Each scene shows the same named points in several views. A view is turned or mirrored, shifted and resized as a whole, has a little noise and may leave points out.
In the rows, 128 means zero.

Scene 1
View 1
<226>: [146  93 172 149 108 121  89 127 112 105 119 124 163 104 112]
<122>: [115 109 153 185  94 111 101 111  89 133 126 117 161 108  97]
<32>: [133  76 151 173 111 120 106 108 118  93 140 124 146 113 126]
<48>: [131 136 169 147 105 115 104 150  73 150  89 131 168 100  92]
<61>: [133 142 154 133 114 115 125 167  57 151  85 145 149 103 116]
<212>: [139 150 164 143 113 129 120 156  64 141 102 142 151 104 107]
<162>: [122 136 152 150 110 107 119 156  55 155  91 136 153 103 109]
<37>: [127 118 154 161 106 121 112 134  81 128 117 133 149 109 113]
<136>: [144 101 171 159 112 125  96 126 111 108 124 129 160 107 110]
<187>: [125 176 156 176  99 150 121 132  58 148 137 131 151 107  90]
<118>: [144  87 164 132 120 105 100 151  99 118  93 135 155 106 128]
<29>: [131 101 151 158 115 110 113 135  91 121 114 135 147 108 123]
<39>: [118 125 160 169 100 110 101 133  76 145 106 127 166 103  94]
View 2
<61>: [177 114 177 131 151 124 130 110 130 134 141 149 137 137 141]
<32>: [109 174 148 141 100 119 122 152 126 123 158 152 120 171 151]
<136>: [130 154 145 138 110 129 119 141 139 129 147 149 135 166 141]
<162>: [167 120 169 129 150 115 123 112 131 143 155 149 133 135 145]
<187>: [131 128 134 138 159 112 146 100 122 178 137 176 148 139 130]
<118>: [160 140 171 134 115 128 113 139 143 109 152 140 127 160 149]
<48>: [164 121 152 135 143 123 113 113 152 145 152 151 141 142 140]
<37>: [137 141 156 138 130 120 126 125 130 140 153 153 133 151 146]
<122>: [121 150 138 136 128 113 113 131 136 152 172 154 120 153 147]
<29>: [127 156 155 135 121 115 118 140 127 134 165 150 117 157 150]
<39>: [137 143 144 139 128 120 111 130 139 142 160 150 125 153 147]
View 3
<212>: [ 63  92 130  83 134  83 149  66  94 130 155  99  88 114 142]
<162>: [ 74  89 131  64 137 112 145  58 121  99 148  90  97 111 145]
<226>: [106 136 101 130 103  69 129  90 127  95 164 149 159 124 100]
<37>: [ 91 104 127  65 148  79 135  65 124 117 117 123 114 137  90]
<118>: [106 124 111 127 101 112 148  89 136  82 189 119 145 105 137]
<29>: [119 119 125 106 128 108 151  81 138 100 150 119 131 123 100]
<48>: [ 54 100 113  75 118  84 128  60 104  92 155 116 108 107 151]
<61>: [ 69  79 135  81 133 117 161  60 110 110 165  84  84  98 157]
<39>: [ 94 116 115  83 121  81 124  70 131  89 134 134 133 120  99]
View 4
<212>: [ 89 159 172 122 171 133 171 153 136 131 201 115 109 126 140]
<39>: [ 92 114 165 103 117 185 146 143 132 143 177 114 121 146 112]
<48>: [ 83 124 167 117 154 172 161 129 141 144 186 119 115 151 125]
<61>: [ 69 155 169 106 174 107 163 192 141 125 199 117  98 132 132]
<29>: [105 124 160 104 111 169 145 184 119 139 174 118 137 132 105]
<122>: [104 101 176  85 101 199 143 122 133 137 161 119 133 156 119]
<187>: [127 160 209 104 167 148 177  85 137 114 202 119 119 129 175]
<118>: [ 73 119 127 129 124 167 143 211 119 160 175 122 122 135  82]
<37>: [107 131 168 106 125 166 149 154 126 135 180 120 126 135 121]
<32>: [145 106 157 120  62 213 140 162  94 157 157 122 163 126  91]
<136>: [113 116 144 143 110 205 147 153 113 162 171 121 136 135  92]
<226>: [101 110 134 147 108 210 145 161 113 164 168 119 136 132  82]

In a view up to two points have been moved. Name them for each view, in the order of its rows, or write none.
view 1: <39>
view 2: <29>
view 3: <37>
view 4: <48>
